Points, in no order, along strands that fork, close into loops and pass close to each other.
(in the rows, 128 means zero)
Two points are linked if the straight distance between their rows is under 71.2. Some points are linked to none.
moge: 147  134  122  94  161  84  108  140  73  145  121  125  123  75  100  97  123  93  92  112
baki: 141  112  160  142  132  157  98  126  92  145  117  107  121  106  170  136  151  98  95  131
kase: 112  126  99  167  123  134  134  121  164  117  173  112  135  179  96  154  102  153  171  114
Sobof: 99  145  102  123  159  142  79  96  58  177  111  123  101  83  111  168  119  159  125  135
Sunub: 96  125  76  135  143  95  148  149  162  122  108  87  85  107  112  136  118  172  192  150
Fibi: 138  121  112  103  122  123  113  137  125  160  113  134  106  96  105  123  124  131  140  142
notur: 121  144  93  146  119  104  143  119  197  119  160  158  137  154  79  161  118  152  187  129
Kabi: 130  128  137  103  141  132  100  111  112  132  131  136  142  104  125  98  111  112  103  108
tugeb: 100  85  184  157  137  160  148  111  126  108  142  82  144  152  168  104  126  127  93  143
nebir: 110  130  104  150  108  158  113  142  123  163  169  108  101  116  104  167  100  115  152  113
puvu: 100  138  143  146  130  138  163  169  137  126  146  82  158  119  115  107  134  101  97  103
fida: 120  151  134  109  109  135  124  91  185  126  117  186  129  97  166  131  123  127  159  147
gel: 139  134  117  137  86  161  106  103  173  141  130  180  118  131  131  159  137  144  164  137
Lozon: 112  144  85  135  135  79  152  154  172  128  127  134  134  116  91  126  121  151  154  118
kam: 188  108  164  110  119  156  110  88  133  131  115  158  104  166  177  124  155  151  103  166
Guzuk: 96  128  130  132  99  202  115  106  160  139  163  112  137  96  165  160  94  108  138  126
Bur: 176  130  126  116  93  119  141  128  178  99  126  191  160  177  165  141  139  131  140  144
Zepuf: 173  104  151  103  98  143  138  116  158  127  110  148  106  150  191  132  152  137  102  165
seg: 76  134  99  149  158  140  72  95  69  170  130  137  106  107  107  174  97  140  135  120
zum: 160  106  172  108  112  173  104  68  144  119  125  164  121  142  184  119  135  152  116  164
Tubav: 93  141  120  124  100  164  151  154  188  141  137  119  153  79  165  151  108  113  139  120
luro: 110  146  81  115  134  124  152  185  136  148  133  92  110  96  97  140  114  111  154  110
vav: 151  139  128  94  136  103  136  93  122  119  83  208  116  101  139  90  146  145  162  161
pab: 132  112  150  140  114  120  180  153  151  110  136  125  164  174  171  104  144  133  94  132
bon: 65  130  104  139  168  111  109  134  109  144  153  97  145  74  90  119  85  150  139  113
fofi: 102  144  139  134  137  143  130  164  106  115  136  64  127  74  149  132  116  71  105  99
Niv: 135  112  157  159  115  168  133  119  135  105  162  104  122  202  128  171  116  82  134  116
fumem: 94  137  88  122  129  124  132  157  156  151  130  95  118  75  110  137  110  133  171  131
siruf: 86  103  160  149  117  165  154  122  162  127  144  94  143  107  180  103  112  147  94  143
bodi: 111  130  118  149  108  180  156  139  165  123  155  74  100  151  146  167  101  133  166  136
zimi: 150  142  101  110  79  155  160  181  161  149  120  130  110  118  145  158  138  118  122  135
ropi: 172  113  103  104  113  106  150  132  156  116  115  151  96  163  129  130  134  152  146  157
gen: 117  126  98  139  121  118  129  95  165  111  138  159  88  131  94  159  114  162  196  146
tipas: 160  139  99  131  163  136  78  111  56  157  124  102  106  151  119  200  159  111  140  110
soki: 93  134  158  115  139  151  78  82  133  124  153  181  184  100  129  108  92  119  121  96
Vumo: 151  115  147  131  138  131  116  146  80  128  114  116  136  78  135  116  160  57  78  96
sotav: 189  142  137  117  114  129  141  163  104  138  101  105  113  134  124  132  183  100  89  128
nugu: 92  153  91  134  131  117  117  115  165  137  160  162  117  102  81  156  103  133  193  113
nuli: 111  124  96  135  132  126  95  111  118  145  127  155  77  97  91  147  117  157  176  137
sebu: 142  114  176  76  130  144  142  106  149  116  116  150  153  104  203  99  129  132  89  124
mibim: 174  135  126  106  135  124  95  125  81  157  105  106  92  120  132  134  167  132  111  138
luf: 125  140  120  126  108  143  134  82  182  119  132  173  100  129  157  153  123  157  192  164
Soza: 98  133  111  162  120  152  127  139  150  126  176  100  147  161  109  147  99  120  152  100
vedos: 138  116  130  133  143  133  127  156  70  140  110  68  82  69  159  119  136  88  98  147
veko: 170  118  131  113  90  159  154  136  151  147  124  131  89  160  175  137  164  145  126  166
zano: 100  119  150  142  169  87  135  118  114  114  136  145  178  139  74  52  108  129  91  104
Fidup: 94  129  125  145  108  192  97  96  151  136  184  127  139  137  148  165  91  113  148  117
toge: 177  152  100  102  134  93  125  154  98  158  123  151  145  128  67  113  161  97  99  89
bet: 135  145  132  131  98  123  178  167  161  101  131  132  168  190  145  121  144  123  111  110
danu: 144  119  137  89  190  81  109  119  35  122  102  133  108  97  96  66  111  133  107  135
Vol: 180  125  148  114  136  98  101  114  97  136  119  148  137  153  88  105  160  105  99  113
tozin: 106  114  135  161  120  139  152  163  130  109  151  58  133  181  109  133  126  104  122  122
fupod: 126  132  119  102  129  123  92  107  119  138  132  168  138  92  107  114  110  128  130  99
vur: 132  114  149  141  143  134  123  107  137  109  158  136  168  208  94  133  129  104  119  100
seri: 104  109  163  149  146  95  147  128  122  119  143  122  177  152  100  73  133  113  80  103
Tasur: 133  124  145  117  103  101  148  121  173  97  132  176  192  146  161  93  138  143  102  128
Romu: 188  128  129  103  109  150  92  104  121  148  108  111  90  161  154  160  174  168  149  148
pozev: 122  109  137  157  135  101  155  87  151  88  126  151  137  167  107  95  104  190  150  168
Latet: 133  107  143  116  126  119  169  124  163  105  123  118  144  164  173  104  140  161  105  154
sus: 96  151  130  121  108  101  159  170  178  126  113  142  171  64  184  102  128  128  124  154
Pigu: 151  118  133  142  91  186  113  110  129  142  157  111  111  187  152  167  151  135  135  136
Zezev: 121  151  121  108  137  126  130  153  128  139  148  121  165  71  118  114  106  85  105  84
pizo: 125  142  111  136  127  158  51  96  97  163  154  157  127  137  106  189  131  159  158  95
rora: 118  133  116  144  135  163  75  113  78  172  130  96  111  95  152  177  126  149  122  145
tidek: 142  143  134  147  75  180  150  150  165  123  153  122  118  177  140  162  119  90  120  114
rifi: 81  145  121  160  110  179  128  145  138  121  169  62  121  125  143  166  93  97  139  102
dodof: 145  111  132  163  101  177  113  116  127  125  161  115  111  210  123  166  127  108  151  130
buzif: 58  121  95  154  181  117  110  123  84  149  154  80  124  96  102  148  74  131  135  115
Gak: 85  159  110  135  103  132  151  159  182  140  134  130  171  87  140  130  122  130  133  130
tib: 95  136  128  129  129  87  145  142  156  120  130  146  183  117  118  79  112  137  101  120
Rado: 157  124  120  133  95  145  98  101  141  140  153  163  122  188  99  146  143  150  141  126
kiduv: 78  125  167  158  123  152  145  156  120  105  143  62  140  89  159  119  122  83  86  94
Piro: 166  145  101  111  112  99  116  123  151  123  134  205  159  161  76  129  122  121  139  101
Zilo: 139  113  187  138  107  150  134  136  105  86  113  116  150  142  151  145  134  49  83  82
totav: 164  142  94  118  120  90  163  160  162  111  142  157  166  186  93  130  132  112  132  98
Zileb: 117  119  102  136  114  126  150  97  178  122  125  144  81  128  137  164  118  157  200  169
zun: 102  146  97  126  126  125  83  139  113  176  146  150  119  73  77  152  112  121  151  113
merub: 110  149  145  112  134  145  138  140  138  127  141  109  165  76  152  111  109  104  101  102
tilam: 115  151  119  139  143  154  52  82  74  164  144  142  144  136  122  185  122  137  129  97
Vomin: 126  119  122  106  184  69  103  132  46  132  117  114  115  100  82  90  107  103  96  115
bonon: 84  166  131  114  128  100  145  143  170  128  106  157  147  53  180  100  121  140  146  163
Rek: 125  154  98  125  127  145  85  144  93  171  122  111  110  54  106  152  137  124  125  121
tenap: 144  120  121  107  134  103  142  121  152  109  119  137  121  146  139  109  123  141  137  135
Derad: 129  169  135  100  134  97  154  97  123  124  104  219  121  82  154  107  140  137  180  169
fer: 98  129  89  132  123  133  115  120  147  145  150  132  91  88  94  166  108  140  193  122
dom: 93  135  148  129  115  152  166  145  174  124  132  102  156  82  184  106  127  124  92  137
Kavu: 144  120  111  126  121  135  111  129  112  147  129  120  100  132  119  133  132  129  118  143
Lisup: 73  136  119  132  128  114  154  149  167  124  127  143  172  82  125  101  115  129  109  127
Maf: 136  146  121  123  86  110  184  206  169  94  128  127  161  161  160  119  131  129  118  122
rup: 125  122  159  126  133  153  66  59  100  128  146  181  162  151  127  120  104  134  119  116
soz: 120  101  194  121  157  102  145  116  117  107  116  91  160  117  170  70  140  132  69  121
fumak: 76  106  161  178  120  145  170  138  138  108  162  95  144  158  120  100  106  107  102  123
bufa: 116  121  167  133  131  89  167  134  137  101  126  153  185  153  124  65  129  108  64  109
dubu: 107  109  121  157  118  100  170  107  178  105  110  126  110  128  155  119  124  189  156  194
Pura: 146  151  117  147  126  148  90  145  72  144  124  116  149  98  109  148  158  75  94  80
Zipof: 153  119  130  128  130  112  142  158  98  131  134  93  104  156  91  128  133  97  129  123
Lapaf: 157  76  165  154  142  137  104  138  63  107  100  108  135  145  137  144  161  71  89  115
nomik: 155  86  191  133  128  147  143  117  111  91  128  104  137  133  192  132  141  76  83  118
bize: 170  158  117  95  106  94  118  127  142  133  86  224  124  126  129  113  155  139  149  145
govo: 110  114  104  117  146  125  111  131  88  152  137  94  89  81  116  139  94  135  140  139
zitaf: 166  160  116  93  131  92  122  162  101  155  121  163  149  80  80  106  146  78  79  83
gosib: 98  162  102  125  138  109  114  111  171  133  132  185  146  97  105  141  107  132  177  108
zeki: 140  135  95  110  159  117  86  120  54  152  91  130  74  92  87  147  142  186  165  147
vozi: 174  161  119  92  128  70  148  118  120  112  85  215  121  115  127  97  154  140  157  154
levak: 121  146  135  138  147  110  135  163  101  115  145  107  173  139  69  118  125  57  99  64
dilik: 104  138  161  110  140  153  96  68  138  111  134  169  175  113  146  91  89  145  130  117
mevu: 114  98  173  112  129  176  116  88  132  117  139  105  118  119  200  121  108  151  121  152
geni: 162  104  158  117  125  143  113  121  92  132  113  110  103  121  166  118  164  119  93  149
Salap: 136  102  121  133  141  121  118  128  84  139  135  100  95  163  110  139  127  119  131  145
vafu: 97  132  169  141  126  157  144  123  155  123  158  141  195  120  147  94  120  113  75  88
Tes: 111  115  105  139  141  122  111  123  124  129  167  111  105  159  93  148  111  129  159  123
bunir: 83  141  109  138  143  114  146  99  152  114  113  145  116  77  136  103  114  170  178  146
tadu: 184  124  109  131  104  134  131  119  149  141  146  155  107  205  94  147  151  131  143  122
reloz: 146  123  114  142  116  141  80  83  134  138  149  182  115  163  97  148  124  167  166  131
vit: 125  157  99  140  93  101  187  208  158  107  127  110  150  160  122  127  127  122  109  111
Zok: 158  130  133  169  118  168  87  141  92  120  118  115  145  167  104  194  158  63  106  92
sosin: 174  154  99  100  80  144  150  193  141  166  96  118  97  115  152  159  176  119  122  139
Pev: 80  175  99  122  146  78  148  153  160  137  102  160  145  47  120  90  126  140  157  130
Gosa: 87  113  113  149  118  124  161  118  187  122  119  104  102  109  162  137  117  183  176  173
gesat: 158  137  103  96  160  95  90  127  53  148  81  138  81  88  80  106  155  175  146  148
motod: 162  156  118  130  123  145  70  124  99  152  149  151  161  151  80  149  147  98  113  88
Paro: 118  196  122  109  133  86  143  102  136  123  117  222  139  75  143  101  127  128  182  137
mefa: 114  139  108  125  104  176  78  113  138  164  123  156  94  86  146  162  133  153  168  152
poz: 182  119  119  114  96  95  157  145  168  99  120  169  125  173  162  137  139  140  134  162
zir: 119  111  156  131  130  150  116  91  146  114  156  122  139  160  148  123  110  143  126  120
danak: 129  135  123  132  141  121  129  87  149  102  128  183  166  139  115  107  107  172  160  120
Tun: 85  144  117  132  102  177  125  119  188  146  144  125  136  81  178  150  97  127  157  129
mobo: 107  110  128  150  135  171  81  71  99  156  152  131  108  146  141  178  105  149  131  143
non: 154  121  160  144  118  134  151  150  123  89  111  97  117  179  111  146  136  68  106  109
denur: 131  137  125  108  120  121  167  153  161  119  123  129  154  125  158  120  129  122  116  125
Vavug: 130  153  79  142  107  100  163  154  196  118  151  157  156  155  106  167  127  141  181  119
Bam: 144  126  161  138  135  113  151  145  128  98  142  125  179  184  87  122  137  77  98  82
nubed: 105  134  99  146  129  138  91  137  94  173  148  122  104  112  90  166  110  124  134  107
zeva: 111  136  162  96  125  161  134  124  152  135  135  132  168  55  191  112  109  107  92  107
telur: 155  119  125  87  161  94  97  122  37  144  92  136  100  98  84  84  132  145  129  137
digu: 152  127  133  137  139  132  80  102  71  152  125  131  140  158  121  173  156  115  109  118
Lovu: 171  148  119  130  108  129  114  151  116  147  131  131  124  188  60  142  159  102  119  100
kapos: 193  128  123  110  111  118  123  120  151  139  115  187  136  176  123  134  157  133  120  131
fulo: 165  137  135  149  117  120  148  168  113  116  123  91  105  187  82  150  143  76  122  124
nasu: 106  159  127  101  114  118  139  121  175  124  115  164  146  79  194  121  123  139  161  144
Kinut: 136  124  124  126  117  65  183  164  166  103  95  132  130  130  165  96  145  165  128  186
gab: 122  99  165  166  126  102  185  164  128  92  122  79  148  181  97  101  133  93  88  115
sito: 167  157  118  139  112  132  106  153  100  155  142  133  151  152  71  149  166  85  108  77
nalu: 112  101  108  145  102  180  132  118  160  133  149  93  83  144  161  158  96  145  168  156
lago: 105  128  165  115  145  150  123  88  145  102  116  152  158  100  160  81  106  157  124  131
fif: 111  131  126  147  105  100  166  172  173  107  149  175  197  143  120  101  123  127  100  119
nires: 119  121  136  136  139  112  178  175  117  118  121  68  140  127  121  100  130  117  98  121
Tiba: 94  123  113  144  144  111  145  132  148  131  118  103  121  121  121  106  112  159  143  144
budus: 132  148  100  105  108  101  145  150  176  124  124  179  166  129  126  131  130  116  147  109
Liviv: 116  120  112  169  113  158  156  163  167  112  162  63  104  188  128  151  106  129  152  127
sogi: 169  133  119  117  116  139  106  97  139  140  103  163  91  158  122  158  161  188  174  153
Nesa: 130  115  126  134  125  148  108  76  113  120  108  168  83  130  122  124  128  174  174  168
gani: 184  139  113  123  88  155  148  157  151  148  116  127  86  167  142  156  168  140  143  157
lefut: 116  108  183  143  131  135  137  117  131  105  146  108  180  168  131  106  148  110  100  95
Pamut: 127  121  110  127  98  162  99  115  151  156  140  152  103  111  119  152  124  142  153  134
lunu: 117  147  119  121  106  149  115  108  151  159  101  166  85  81  157  144  137  148  161  162
goder: 138  134  96  105  128  94  141  156  135  153  95  127  88  86  109  120  134  133  152  150
Zimad: 142  118  140  109  128  138  101  78  118  120  110  162  101  130  149  106  124  158  147  162
giz: 157  113  112  134  106  143  152  116  153  111  151  137  121  211  115  145  133  121  141  125
Sutif: 128  90  130  125  163  111  118  135  62  140  116  66  78  88  148  127  138  111  103  163
Fes: 150  112  136  108  122  95  171  135  158  91  101  132  126  154  181  112  145  166  129  186
tika: 121  124  159  100  112  178  125  128  163  141  128  131  129  76  195  119  120  98  93  130
sabop: 164  110  122  138  121  151  104  115  98  148  124  101  81  169  142  170  165  162  146  158
von: 140  153  92  132  92  114  170  166  179  114  143  152  159  183  111  151  123  125  147  115
misik: 109  118  102  120  116  143  128  147  154  147  134  105  85  91  142  148  110  135  167  146
digo: 95  92  143  144  167  73  138  112  106  96  140  135  148  162  74  48  96  144  108  125
tezev: 104  158  140  158  126  128  124  163  118  103  154  93  163  145  88  143  105  53  115  60
lotet: 148  113  118  122  113  154  137  100  167  117  137  134  102  174  147  149  115  153  161  156
rusop: 72  145  111  161  140  82  153  114  149  121  112  151  111  95  98  100  113  168  176  166
kib: 180  159  108  108  108  105  145  177  112  143  114  139  121  140  85  133  159  105  104  103
pepak: 129  156  107  125  133  102  162  152  148  119  142  143  178  176  79  121  132  102  115  77
Tomi: 165  152  137  157  117  148  88  154  76  122  121  116  150  146  112  154  167  66  107  93
muro: 140  118  159  87  118  149  150  134  141  130  105  132  132  84  204  121  137  114  95  139
vaso: 149  111  154  120  138  136  139  134  98  124  117  73  96  69  186  119  139  97  85  135
nafo: 147  148  104  129  117  160  66  91  123  154  137  170  127  148  96  178  142  174  177  112
Mobi: 146  132  136  110  108  116  139  113  184  96  126  182  175  146  178  126  128  143  138  133
bedu: 104  110  109  114  135  132  94  100  125  131  138  126  110  127  121  129  97  154  157  143
sis: 97  105  127  120  173  123  128  135  80  133  134  43  83  72  160  130  115  114  117  154
sov: 124  110  116  123  154  110  116  91  105  110  130  122  95  150  119  120  108  163  153  146
bufiz: 195  146  124  100  146  124  83  122  74  148  114  114  123  130  126  154  166  111  124  113
kag: 103  106  145  165  140  127  137  86  158  101  142  135  141  162  116  95  104  177  129  149
sib: 120  157  121  165  112  149  114  162  124  119  161  99  133  159  87  166  105  60  135  79
tosoz: 138  146  125  131  81  149  127  89  193  129  116  181  116  121  164  152  132  137  160  157
Fepok: 186  138  103  94  112  98  126  158  124  149  105  151  115  135  104  128  164  121  108  130
Pov: 129  126  125  114  140  131  143  157  112  129  141  79  118  81  140  117  122  89  104  114
Kivug: 105  104  141  140  122  175  116  95  159  126  186  115  138  169  158  147  102  135  144  113
bupo: 120  104  141  123  152  99  172  126  130  103  80  112  104  106  158  73  127  192  128  189
Zis: 113  130  172  91  156  134  138  85  126  97  92  165  169  92  179  61  123  157  111  140
tupem: 131  134  103  161  158  152  97  117  67  155  136  98  119  140  114  206  149  100  121  113
pif: 133  94  156  120  131  162  115  93  119  129  149  109  108  149  181  140  117  124  117  153
keze: 69  101  133  145  174  110  121  113  73  125  126  72  106  116  135  110  86  171  121  163
zumom: 103  131  133  154  126  141  119  121  141  124  172  119  166  183  97  134  113  108  133  89
boru: 119  116  134  173  132  154  98  116  81  133  130  107  132  138  126  188  137  88  107  114
tiva: 121  163  107  124  132  110  149  178  120  135  142  107  146  98  92  118  110  78  108  76
zakiv: 106  133  165  146  111  182  153  155  130  114  145  86  138  108  181  132  124  86  103  92
rep: 137  122  137  130  139  157  85  121  76  150  121  103  115  71  171  146  151  122  85  142
Pobu: 142  120  172  134  142  110  163  155  109  83  113  91  157  134  127  115  139  61  86  76
nuge: 109  149  112  131  148  105  111  94  142  116  136  169  150  125  91  117  101  150  186  118
bulig: 95  96  157  116  156  107  161  137  119  121  104  93  127  100  148  58  120  158  83  162
Vumab: 138  128  132  131  127  138  85  123  84  155  132  131  130  125  117  145  142  112  102  128
Rit: 147  110  104  135  97  148  145  130  159  133  149  116  94  183  131  150  128  126  150  147
voka: 207  138  149  126  100  134  136  160  111  119  91  102  109  170  133  154  196  95  97  117
duga: 155  125  132  119  142  112  135  128  118  124  137  138  151  180  76  119  135  74  115  94
meker: 110  156  136  101  155  116  137  99  129  104  103  171  150  81  141  86  114  149  159  128
kenek: 90  130  76  130  131  111  141  140  154  145  136  107  70  98  96  158  116  146  206  148
Votu: 126  127  118  95  143  119  145  147  126  129  126  99  119  99  130  102  114  120  121  127
vime: 97  111  161  151  134  125  144  101  152  105  141  157  184  147  127  66  108  142  89  113
pupo: 97  144  102  143  116  172  134  166  138  140  161  87  115  100  115  162  97  105  150  105
Bul: 124  121  148  143  159  108  147  159  100  97  131  89  165  135  93  112  146  71  92  88
dufe: 128  120  121  150  125  147  88  61  133  107  151  177  118  162  119  149  99  170  169  147
Gakis: 138  150  82  86  128  87  135  187  125  173  84  129  76  60  87  128  151  129  143  143
pubam: 87  94  169  167  174  109  123  111  75  100  138  97  195  149  92  122  118  88  86  86
kebo: 162  120  180  141  120  127  156  148  126  78  103  121  157  153  128  125  148  40  81  64
Suko: 124  145  105  88  128  106  115  120  150  140  119  187  150  88  105  118  118  117  137  118
Kevek: 117  127  111  126  156  155  79  119  65  174  119  94  98  58  160  155  128  137  104  139
baz: 164  157  94  93  116  118  143  189  109  158  103  128  102  70  96  120  146  100  114  124
Tasaz: 109  118  118  143  131  132  136  91  165  105  128  113  95  129  146  137  107  176  187  166
lut: 109  130  97  120  144  126  75  130  70  160  117  118  89  66  103  147  120  143  133  133
relek: 180  145  101  115  80  126  159  185  132  146  103  123  95  165  134  157  173  121  127  145
nefer: 117  98  128  148  133  77  176  115  155  87  103  144  102  137  135  85  116  177  148  198
fid: 111  111  140  137  172  112  128  87  100  95  125  119  109  156  133  86  104  189  156  161
sisu: 127  115  165  100  169  114  116  109  106  119  121  120  147  107  141  89  117  126  95  130
selo: 111  139  157  99  137  134  95  103  136  133  147  174  191  84  129  91  100  101  96  74
Dut: 84  113  97  127  179  116  101  108  63  150  136  95  97  84  111  140  81  131  129  132
nasib: 120  117  123  128  116  79  203  198  132  105  125  122  161  150  111  73  125  106  79  127
diti: 111  102  139  115  153  98  168  155  122  132  97  68  117  81  157  79  133  152  104  162
Sazez: 132  152  125  108  110  146  88  123  144  171  98  167  130  74  123  144  147  137  144  116
Suf: 132  131  102  146  120  126  133  106  170  115  163  147  108  159  104  154  102  150  176  129
sok: 179  152  111  145  97  140  118  138  132  141  144  152  134  209  77  147  171  119  141  104
gotef: 127  136  108  135  120  83  187  187  151  111  128  124  161  165  108  106  138  128  98  123
gisal: 132  113  163  104  118  165  97  77  121  129  117  164  122  109  169  112  109  152  127  149
Radit: 116  112  124  122  111  164  126  109  156  140  132  108  96  117  162  147  112  138  154  161
dafe: 104  130  121  129  147  121  142  106  150  108  112  133  138  114  117  98  113  167  160  143
misa: 75  146  113  148  144  82  150  144  154  125  111  158  139  80  97  97  112  150  150  134
sagu: 183  151  110  94  110  101  120  142  140  146  93  188  131  117  118  126  171  142  122  133
dufa: 188  139  125  93  113  148  90  104  128  144  113  156  107  162  137  166  170  161  157  124
lagok: 116  83  185  160  135  110  194  155  126  91  114  93  141  170  132  85  141  106  88  138
suro: 100  136  125  109  107  121  169  167  174  124  114  110  146  92  178  117  139  141  118  141
zazi: 106  145  163  105  130  133  125  122  154  118  137  155  199  104  151  88  114  125  87  84
led: 143  151  131  106  99  151  102  113  152  164  82  166  108  92  160  142  162  144  148  141
sug: 176  142  130  67  142  83  134  125  127  112  91  191  145  136  109  83  135  133  113  127
reki: 113  119  153  167  142  116  164  169  108  96  126  55  140  168  87  115  131  92  111  115
rozaf: 118  107  185  124  144  120  150  130  118  107  134  108  164  149  158  93  149  118  80  117
Sizi: 112  129  104  118  150  133  83  110  81  154  109  156  90  98  92  142  130  178  165  144
Mevo: 192  153  96  83  122  122  94  129  127  145  96  153  102  140  89  160  171  161  172  110
nul: 73  96  121  146  187  110  125  111  72  130  131  47  103  95  157  126  94  134  121  162
nize: 93  115  92  143  154  150  81  98  76  153  141  134  88  135  102  177  102  165  149  137
Tuv: 105  99  116  146  148  88  176  139  150  110  105  103  94  129  137  85  123  186  134  193
vas: 110  110  185  117  156  111  145  116  120  108  94  112  137  93  170  56  132  154  78  144
Ras: 176  129  148  123  123  135  94  114  92  134  125  121  137  186  118  155  174  117  113  128
risak: 137  143  128  180  104  160  108  164  103  125  140  97  120  167  99  179  137  65  114  97
Zem: 114  146  126  120  143  83  135  121  137  116  119  174  188  119  97  61  110  142  103  95
raku: 187  136  148  141  110  126  144  161  101  124  104  99  94  196  110  149  174  87  112  128
Zuneb: 132  154  110  149  133  157  61  114  84  162  154  136  153  134  99  177  139  106  121  81
poku: 161  97  117  146  115  137  119  86  150  112  152  142  84  186  126  150  113  176  174  164
pipo: 205  148  127  111  126  123  98  135  86  140  128  108  118  172  106  167  184  106  124  112
runum: 151  146  115  126  164  129  74  105  69  162  128  125  125  135  98  176  150  133  123  106
Dol: 145  118  174  92  145  137  127  97  125  112  129  145  141  123  167  96  122  124  101  132
rezen: 120  123  161  131  129  108  168  118  159  98  135  186  185  158  143  68  125  140  83  121
zop: 88  128  110  123  150  122  109  114  126  130  147  114  133  97  107  117  82  149  156  118
Gotof: 121  119  147  125  131  88  193  183  121  120  119  104  145  128  131  75  140  110  68  128
nuka: 154  115  133  116  117  131  140  97  175  105  118  150  120  160  183  139  132  163  157  163
satu: 105  128  103  137  118  169  86  117  97  170  130  106  90  92  144  187  117  164  158  159
miga: 131  126  151  150  124  135  161  156  136  92  129  97  153  188  99  137  137  84  112  78
lepib: 133  98  151  160  141  156  106  122  77  111  118  103  130  142  139  159  136  79  88  127
peti: 122  119  146  118  153  113  184  171  120  126  113  56  107  113  150  104  135  127  100  145
Givib: 139  145  111  127  133  127  92  140  81  171  124  115  131  68  116  137  143  96  100  96
Tukop: 111  110  88  124  140  108  167  152  153  127  112  83  103  108  125  120  122  160  153  152
tum: 109  101  113  152  126  162  81  70  121  132  147  153  95  173  141  168  100  168  158  149
zilim: 101  75  187  164  140  128  163  127  105  97  119  70  143  159  148  106  143  112  91  142
kis: 108  105  143  158  163  95  144  97  110  91  132  150  144  167  84  53  103  178  129  143
vada: 100  109  108  125  153  119  117  148  77  150  136  52  68  66  129  145  86  128  132  147
niti: 71  94  165  157  134  153  131  110  127  118  149  81  129  118  172  102  108  146  102  150
Ramuk: 163  146  95  91  130  104  118  171  104  171  80  106  73  65  98  126  168  151  134  147
tul: 115  137  120  120  118  71  166  162  161  120  88  132  131  92  174  101  138  156  148  187
gilup: 140  130  114  120  122  83  150  138  171  110  121  154  164  147  129  121  131  149  141  129
mavu: 143  96  182  119  143  145  156  131  107  108  121  81  115  102  199  121  141  90  86  129
tiz: 138  117  161  143  119  151  135  125  135  107  154  111  152  222  108  142  134  85  129  112
gari: 152  104  113  134  113  141  107  79  127  124  127  155  74  159  127  151  142  192  175  176
tez: 140  126  136  142  82  190  107  124  145  146  146  126  115  145  161  164  136  120  129  146
Rafu: 146  97  186  134  123  156  108  115  94  109  128  122  141  128  168  135  149  59  76  107
Mase: 108  95  147  148  138  174  101  79  98  143  152  114  109  155  172  175  106  121  120  154
suk: 110  141  133  133  153  74  139  134  135  115  137  164  192  159  67  67  118  131  100  88
puli: 101  124  162  143  129  129  164  150  139  116  139  112  186  113  143  98  125  104  75  103
Temer: 120  126  107  151  156  102  116  80  116  95  147  163  133  170  61  125  98  177  190  114
nelaf: 87  95  121  132  143  83  180  159  153  118  113  105  118  92  130  73  99  151  111  176
lusaz: 158  120  150  103  131  121  137  127  122  123  142  138  146  173  116  115  139  98  101  110
reva: 93  184  114  105  145  94  136  129  140  132  106  189  127  52  140  100  127  132  175  127
Valo: 152  142  124  85  164  74  115  141  90  140  125  155  152  78  85  80  131  78  75  90
kir: 110  124  95  146  108  160  92  127  125  175  140  111  59  121  125  191  133  171  177  153
sopo: 100  121  143  151  123  177  136  143  135  123  164  76  127  108  165  145  101  100  122  114
rimum: 143  130  106  115  102  150  152  154  154  132  137  124  109  153  128  144  130  110  132  128
Garid: 112  136  121  169  112  149  144  173  144  106  147  63  108  185  108  163  112  95  137  95
zesep: 168  136  97  117  94  126  130  135  151  150  119  169  115  150  105  155  166  154  155  134
sadud: 132  122  118  145  143  72  166  108  156  93  106  139  125  159  115  101  121  192  149  167
bod: 144  138  148  107  121  139  156  138  152  123  145  133  157  153  145  120  134  102  105  110
sene: 147  156  104  90  108  103  118  145  169  135  115  208  169  108  106  120  133  103  127  99
doteg: 114  154  107  118  118  141  67  124  114  170  115  164  123  78  89  129  132  142  152  118
sogu: 80  98  126  156  182  113  114  99  93  101  129  88  113  142  134  114  93  191  154  160
timuf: 175  140  105  102  130  111  124  157  96  161  98  101  85  100  112  138  164  130  125  131
Bupa: 187  149  122  96  117  114  129  162  108  146  92  115  107  90  136  125  172  115  95  135
mep: 124  118  158  107  108  181  103  89  140  138  126  132  116  84  194  126  111  138  119  158
tovo: 119  118  96  155  125  149  80  115  100  163  141  119  80  147  108  192  121  171  168  134
luno: 102  110  175  147  140  139  135  96  153  114  162  131  174  168  144  96  118  136  110  109

A piece is two or more points that can be reached from each other along the links. Count, over all rows, the pieces, the separate loops (a circle has one, a figure eight two, a Y none), the forks (points with three links) and the tips (points with one).
pieces: 5
loops: 9
forks: 23
tips: 15

How many points has the smallest loop of links through each point below? Write 0 if it is on no loop.
Rek: 23
bize: 30
voka: 13
Fibi: 12
govo: 13

A tip is a point with one link. Name the tips that can be reached along the links from each point below, in the order of the rows.
puvu: Zis, tiva, kis, tul
zitaf: danak
Rado: sabop, nuka
tezev: geni
